A landscape with many valleys, sampled at points; each row gives a point and its height.
From any point a ball takes the steepest step (drop divided by distance) to one of its 2 nearest points. It stops when none of these is lower. Distance is the straight distance between rows; heights are no part of it.
q_853: [152  50 171  84 146 171 138 149  88  89 126 187 113 177 179 123 154 140
 135 183 131 111 192  90 147 126  62 118 114]  (h 71.0)
q_290: [ 63  86 175 112 134 135 109 131 131 122 123 165 147  99 133 143  99 132
  97 103 135 100 138  99 135 135  99  97 179]  (h 50.7)
q_748: [122 162 154 179 123 114 160 118 143 119 153  88 109 127 135 110  96 105
 160 161 171 176 109 155 129 167 137 136  76]  (h 51.6)
q_450: [100 141 177 133  87 135 142 149 120  79 128 126 114 133 154 139 122 106
 163 153 118 129 183 115 122 149 110 133 109]  (h 67.7)
q_863: [193 142  46 130 123 108 113 110 106 185 113 129  80 118  98  98 135 176
  79 121 140 168 150 127 123 131 155 148 106]  (h 43.7)
q_270: [164 124 143  83 130 146 120 151 179 155 110 153 111 128 183 106 198 181
 158 140 114 116 159 121 131 106 119 122  71]  (h 47.6)
q_774: [129  95  97 158 159 116 134 149 126 120 137 123 124 176  88 132 121  50
 122 125 108 176 159 131 121 121 115 123 123]  (h 64.6)
q_647: [ 94 172 157 125  62 122 140 125 157 108 142 100 116 111 126 136 164 146
 159  85 108 113 129 124 120 117 159 122  87]  (h 36.4)
q_541: [177 101  99 114 146 125 112 101 119 134 159 105 132 176  83 106 156  97
 137 126 157 136 109 140 153 123 119  94  89]  (h 74.9)
q_96: [110 205 103 181 102 128 166 125 114 132 179 101 137 137 130 154 149 132
 176 108  99 168 128 153 132 139 173 174  56]  (h 44.9)
q_925: [171 104 102 125 167 141 138 126  64  84 143 156 145 184 124 144 127  95
 166 199 159 102  97 126 149 137  86 115 132]  (h 69.5)
q_439: [133 180  78 189  85  91 171 129  74  94 120 123 145 137 136 140 128 104
 114 202 135 109  72 134 101 143 172 209 148]  (h 24.9)
q_624: [139 126 109 157 212 119 126 134  68 142 136 116 151 126 101 189  80  86
  85 121 121 142 100 142 175  94 149 137 184]  (h 8.6)
q_112: [154 103 129 141 110 105 108 110 134 124 110 106 142 130 100 126 117  96
  95 133 132 138 128 133 114 131 150 112 120]  (h 36.5)
q_349: [ 67 173 135 158 174 139 181 151 165 107 168 131 127 106 155 143 106 107
 196 140 134 139 108 144 130 113 105 139 150]  (h 57.4)
q_755: [ 44 135 151 154 151 142 164 136 118  91 172 124 137 138  93 180  78  86
 171  82 136 113  88 134 137 116 121 102 163]  (h 40.8)
q_529: [157 118 115  87 147 128 110 109 174 193 138 140 115  98 156  70 137 191
 126  93 155 132  77 124 146 143 110 119 104]  (h 36.6)
q_54: [192 107 140 103 123 136 103 123 101 107 106 131 153 176 143 133 156 125
 129 196 147 117 170 141 129 136 101 109  92]  (h 59.7)
q_181: [164  94  94  99  57 117 132 150 169  96  81 145 129 141 124  99 189 114
 136 169  98  75 131 102  89 111  92 109 153]  (h 60.4)
q_849: [144  85 134 149  42 108 155 133 170  96 102  98 121 155  89 132 146  49
 109 105 102 134 166 114  79 118 144 101 107]  (h 84.6)
q_721: [ 89 107 181 121 165 143 107 158 154 171 120 128 122 113 165 102 109 153
 118  78 130 189 179 131 117 160 100 117 113]  (h 75.9)
q_527: [ 58 122 210 148 172 152 162 142 133 129 143 158 108  70 165 161  68 148
 163 141 177 140 114 130 147 140  71 106 150]  (h 54.7)
q_299: [112 182 111 172  95 122 160 109 129 132 165  80 107 138 106 126 119 123
 145 106 150 166  97 147 127 143 175 148  79]  (h 48.1)
q_448: [138  92 177 126  79 145 105 102  63  77 136 131 172 137 112 181 124 104
  86 163 144  84 132 102 143 128 161 113 120]  (h 48.4)
q_98: [116 150 100 126 129 126 127  72 190 177 134 120 127  81 125 102  55 140
 112  94 154 138  60 137 106 156 108 136 165]  (h 47.3)
q_295: [136  96 131 107 113 116 115 106 225 120  81 141 144 101 154 114 158 139
 131 124  85  97 134 127 109  99 122 117 135]  (h 48.0)
q_37: [140 189 115 144  57 125 151 115 126 101 156  90 143 130 116 168 193 139
 192  94  90 132 141 138 123 116 167 135  44]  (h 41.1)
q_588: [ 88 102 148  76 102 139  92 133 126 157 117 130 126 103 133  85 122 185
  85  69 172 114  90 101 131 176 111 118 157]  (h 55.1)
q_22: [169 136  98  86 139 121  89  82 134 173 141 114 119 102 109  97 145 194
 114 103 151 110  78 130 159 133 147 116 127]  (h 29.9)
q_458: [145 170  58 110 116 144 122 130  96 148 146 124 118 136  79 136 135 138
  90  71  77 112 100 117 128 101 179 165 167]  (h 50.5)
q_354: [131 141 134 179 156  97 155 140 127 142 123 122 101 118 155  84  98 111
 115 197 177 180 123 148 110 178 118 161 126]  (h 55.9)
q_528: [201 140  76  96  84 119 122 126 113 159 123 109 119 136  85 104 200 148
 109 119 109 103 142 103 129 108 136 105  99]  (h 80.6)
q_264: [176 136  89 172  95  98 136 125  72 114  96 120 138 146 112 122 109  88
  91 195 152 136 113 129 105 146 159 181 142]  (h 32.6)
q_912: [ 88 158 152  99 194 141  84 157  76 170 143 127 103 108 147 102  98 205
 115  97 152 122 106 124 168 151 123 156 169]  (h 49.0)
q_967: [110 130 159 154 170 123 124 137  97 129 125 112 144 122 123 192  73  76
 102 122 113 133 131 138 136 112 168 138 147]  (h 21.2)
q_304: [162  83 134 107 139 155 141 148  77  80 149 163 134 203 141 126 152 110
 163 188 140 118 158 110 141 135  82 110 110]  (h 65.5)
q_463: [145 105 170 116  86 124  71 147  49 123 108 103 116 131 106 125 110 163
  67 129 172 103 143 107 150 166 145 111 113]  (h 37.3)
q_361: [122  79 184  82 135 148 116 150 106 112 134 191 126 125 167 117 146 166
 142 162 131  88 168  87 145 126  74 126 149]  (h 76.1)
q_559: [124 136 125 145 192 119 154  73 214 151 121 121 144 104 152 126  99 117
 177 146 144 151  93 175 118 104 134 107 121]  (h 64.3)
q_213: [128 139  57  81 135 137  89 122 138 156 138 142 119 136  80 113 159 134
 116  71  68 102 112 122 130  78 129 139 189]  (h 54.4)
q_847: [121  77 121 167 156 115 140 154 140 146  95 127 109 141 112 121  90  64
  83 115  99 188 185 135 103 149 111 130 132]  (h 67.3)
q_848: [169 115 109  89  89 131  91 102  97 137 143 101 137 123  77 124 190 152
 100  96 145  92 131 105 152 116 148  79 100]  (h 79.2)
q_353: [137  89 171 147 177 129 135  89 225 134 104 133 147 120 172 127 110 109
 147 148 159 164 136 163 114 124 111  75  76]  (h 67.8)
q_611: [157 150  71 140 206 122 101 105  69 156 158 111 154 137 112 160 118 131
 121 117 103 132 113 140 183  85 168 149 150]  (h 21.5)
q_267: [ 74  91 184 107 106 130  59 123 124 142  97 147 158  75 153 127  94 177
  55  78 161 102 120  92 130 156 136 103 172]  (h 56.6)
q_127: [ 91 116 114 150 146 117 177 161 115  86 151 161 109 152 122 114 101  95
 163 159 149 110 107 112 120 153  85 137 183]  (h 25.5)
q_379: [193 131  71 167 122  90 129 117  87 143 102 127 106 145  92 123 125 120
  81 160 147 173 151 142 115 130 175 160  94]  (h 39.0)
q_708: [114 201 142 164 144 131 140 134 101 151 153 115 113 117 141 136 115 139
 148 119 114 193 168 155 142 141 163 179  87]  (h 49.1)
q_563: [136 151  91 153  81  96 154 129 109  74  93 139 169 149 148 161 142 109
 143 194 109  64  86 136 109 128 151 160 164]  (h 19.2)
q_276: [143 118 123  87  93 117 111 119 149 106 109 157 146 121 139 120 173 159
 151 151 111  62 113 111 127 103 128 116 150]  (h 54.9)
q_788: [ 98 163 177 101 191 154 100 138  80 142 147 147 122 109 149 155 105 160
 119 101 115 124 143 130 177 126 115 145 152]  (h 53.9)
q_224: [135 106  73 113 186 135  97 110 134 168 140 137 124 138  85 116 119  99
  92  86  91 143 124 129 131  98 128 124 188]  (h 58.3)
q_914: [ 46 175 134 112 189 154 146 170 105 157 130 149  95 111 120 101  95 173
 120 102 145 127  97 132 134 144  97 157 201]  (h 43.6)
q_447: [171 146 134  68 156 152 121 145 112 176 142 155 121 129 163 112 196 194
 147 151 110  98 160 122 169  96 124 140 105]  (h 55.4)
q_116: [119  91 143 157 177 101 139 164 169 162  74 142 126  97 161 122  84  97
  91 140 124 182 174 132 106 149  91 147 170]  (h 70.1)
q_62: [ 90  76 160 130 107 121 110 127 158 127 110 122 124 125 103 130 117 105
  87  86 117 131 148 120 101 130 132  95 143]  (h 43.3)
q_572: [ 90 129 125 107 100 126 104 129 158 162 116 139 115  80 140  81  83 171
 106  87 158 108  64 114 100 187  91 134 181]  (h 51.5)
q_560: [ 63 125 156 153 122 138 161 152 109  84 170 114 109 145 101 127  87  91
 164 117 152 124 103 111 126 155  99 110 152]  (h 34.8)
q_231: [ 90 129 167 149 185 127 171 114 210 118 133 132 116  92 179 118  91 116
 197 142 154 158  92 156 128 115  88 106 141]  (h 61.2)
q_507: [ 85 115 166 139 198 143 143 149 126 138 155 153 123 117 125 178  86 100
 148 133 150 143 136 134 149 120  75  98 180]  (h 59.6)
q_132: [ 91 167  83 123 205 127 125 147 109 157 143 154 107  89 126 105 101 151
 108 129 136 136  84 148 154 120 116 180 226]  (h 38.0)
q_594: [117 145 124 152 127 131 130 124  77 126 145 121 167 142 113 199  99  92
 120  93  74 121 111 140 135 102 179 138 125]  (h 29.3)
q_940: [103 106 137 111  59 122 117 109 199  87  86 139 157 105 133 151 165 120
 139 118  65  78 157 114  99  75 141 106 170]  (h 39.6)
q_954: [133 135 162 168  36 119 153 152 108  41 110 116 140 149 152 149 146 107
 157 183 121  99 149 104 102 143 117 128  91]  (h 67.4)
q_664: [175 127  74 110  66 122 151 136 102 132 132 105 126 149  54 130 196 108
 110  89  90 114 174 105 110  85 152 112 109]  (h 81.9)
q_994: [173  74 141 116 171 139 134 129 179 129 101 160 137 160 179 100 143 106
 143 176 159 140 148 149 120 133 104 102  85]  (h 71.7)
q_760: [176  85 147 131 100 125 122 111 101  80  98 130 179 170 116 182 147  88
 111 174 118 103 168 128 114 115 151  91 102]  (h 53.8)
q_570: [193 142 148 114 105 168 149 138 200  99  95 127 125 128 191 114 197 169
 170 172 136 128 174 133 106 103 132  96  39]  (h 37.2)
q_328: [120 177  70 166  95 104 164  86 180 108 127 105 149 120 138 133 138 118
 181 149  97 131  84 157 106 109 169 159 120]  (h 6.5)
q_258: [ 91 120 190 148 154 136 134 144 111 113 134 142 113 124 147 149  95  96
 130 143 138 138 176 131 145 144  93 129 131]  (h 63.9)
q_466: [ 78 148 107 161 126 153 163 151  84  95 173 118 154 148  95 199 106  68
 155  86  93 129 106 133 138 112 126 141 122]  (h 35.5)
q_382: [159 119  76 116 150 124 100  97 178 201 122 141 115 109 143  74 102 162
  97 108 138 164  87 135 111 152 106 143 151]  (h 42.5)
q_345: [172 167 145 142  79 146 156 114 175  89  99 102 135 138 164 152 182 140
 181 173 123 133 146 152 113 128 157 108  47]  (h 27.4)
q_421: [ 94  63 163 101 130 154 121 168 134 135 144 169 123 138 164  80 142 161
 131 106 143 133 159  93 124 158  73 109 128]  (h 80.3)
q_242: [123 141 166 126  88 100 117 112 146 133 109 109 118 100 141 127 115 145
 125 129 136 120 131 144 123 150 148 122 101]  (h 28.9)
q_851: [ 41 160 181 128 172 154 149 161 120 128 155 139  86 103 151 117  82 157
 153 107 161 143 127 139 138 165  89 135 148]  (h 49.5)
q_905: [112 153 154  74 161 159  88 132 128 170 157 148 123 108 139 119 163 185
 143  94 101 113 141 129 173  95 124 130 120]  (h 59.8)
q_106: [112 165 137 144  97  97 137 116 166 106  99 108 135  96 160 146 121 124
 155 152  96 106 115 132 104 120 163 151 140]  (h 19.1)
q_5: [ 84  90 162 100 138 154 110 181 126 155 118 142 116 144 131  85 139 122
 102  66 136 172 180 111 107 162  78  95 119]  (h 78.5)
q_350: [121 102 177 131 198 115 115 119 175 176  96 142 133  83 170 129  95 140
 119 128 125 169 164 145 137 140 111 118 122]  (h 73.1)
q_506: [167 103 113 125 110 100  80 143  90 163  94 105 105 124 111  91 127 167
  52 113 162 126 121 109 133 171 135 147 132]  (h 29.7)
q_342: [146 118  61 147 152 120 147 111 143 140 152 130 131 152  86 133 125  60
 118 112  73 150 121 134 115  78 147 144 151]  (h 61.5)
q_237: [154 151  60 143 122 122 124 118 101 144 112 124  79 129  83 120 109 153
  69  78 116 143 125 134 112 116 189 170 144]  (h 47.5)
q_918: [159  77  97 112  62 126 135 110 156 131 133 115 119 157  52 109 151  77
 104  78  97 124 151 120  89 102 133  92 112]  (h 83.4)
q_307: [145 200  99 160  98 123 157 121 179  95 117 100 139 130 166 143 171 144
 200 161 106 141 109 160  97 116 167 156  67]  (h 17.9)
q_564: [107 206 138 164 160 119 167 127 126 122 153 119 134 123 170 160 112 118
 182 164 114 168 122 159 135 116 129 168 116]  (h 53.6)
q_971: [163 124  91  88 120 139  89 105 109 173 123  97 109 129  73  80 128 179
  65  73 157 133  97 112 126 156 132 120 127]  (h 21.1)
q_868: [ 99 147 132 131  84 123 123 114 169  99 101 121 179 110 150 190 149 125
 168 129  59 100 145 134 122  78 184 129 127]  (h 29.5)
q_699: [160 115  72 123 161 113 122 131  92 121 165 117 142 174  97 117 142 111
 135 158 141 117  90 132 152 114 128 129 137]  (h 72.7)
q_322: [129 126 197 107  60 153  86 111  21  89 133  94 146 126 118 170 112 145
  70 130 153  95 135 101 163 151 165 130 106]  (h 43.4)
q_821: [124 160  87 110 200 134  99 143  78 151 159 135 130 131 101 122 128 147
 109 128 131 110 106 132 171 109 130 169 191]  (h 31.5)
q_392: [174  95 128  84 110 126 110 104 130 132 154 134 131 150 103  90 173 147
 143 133 167  98 125 119 154 123 117  80  72]  (h 77.1)
q_930: [140 107 135 136  45 106 157 129 168  73 102 114 124 130 131 106 155 113
 148 176 141  94 125 113  74 143 114 108 119]  (h 64.5)

Where does a ball stop that starts at each point below?
q_918 -> q_304
q_447 -> q_328
q_353 -> q_96
q_588 -> q_971
q_507 -> q_624
q_788 -> q_624

Call two points neighbours if one is among the 2 nearest of the other. Go from one point of each pair to the other, from neighbour to neighbour, staying as low as possible. Name the highest point that can't be avoided.
q_971, q_96 -> q_267
q_624, q_127 -> q_755
q_624, q_106 -> q_349
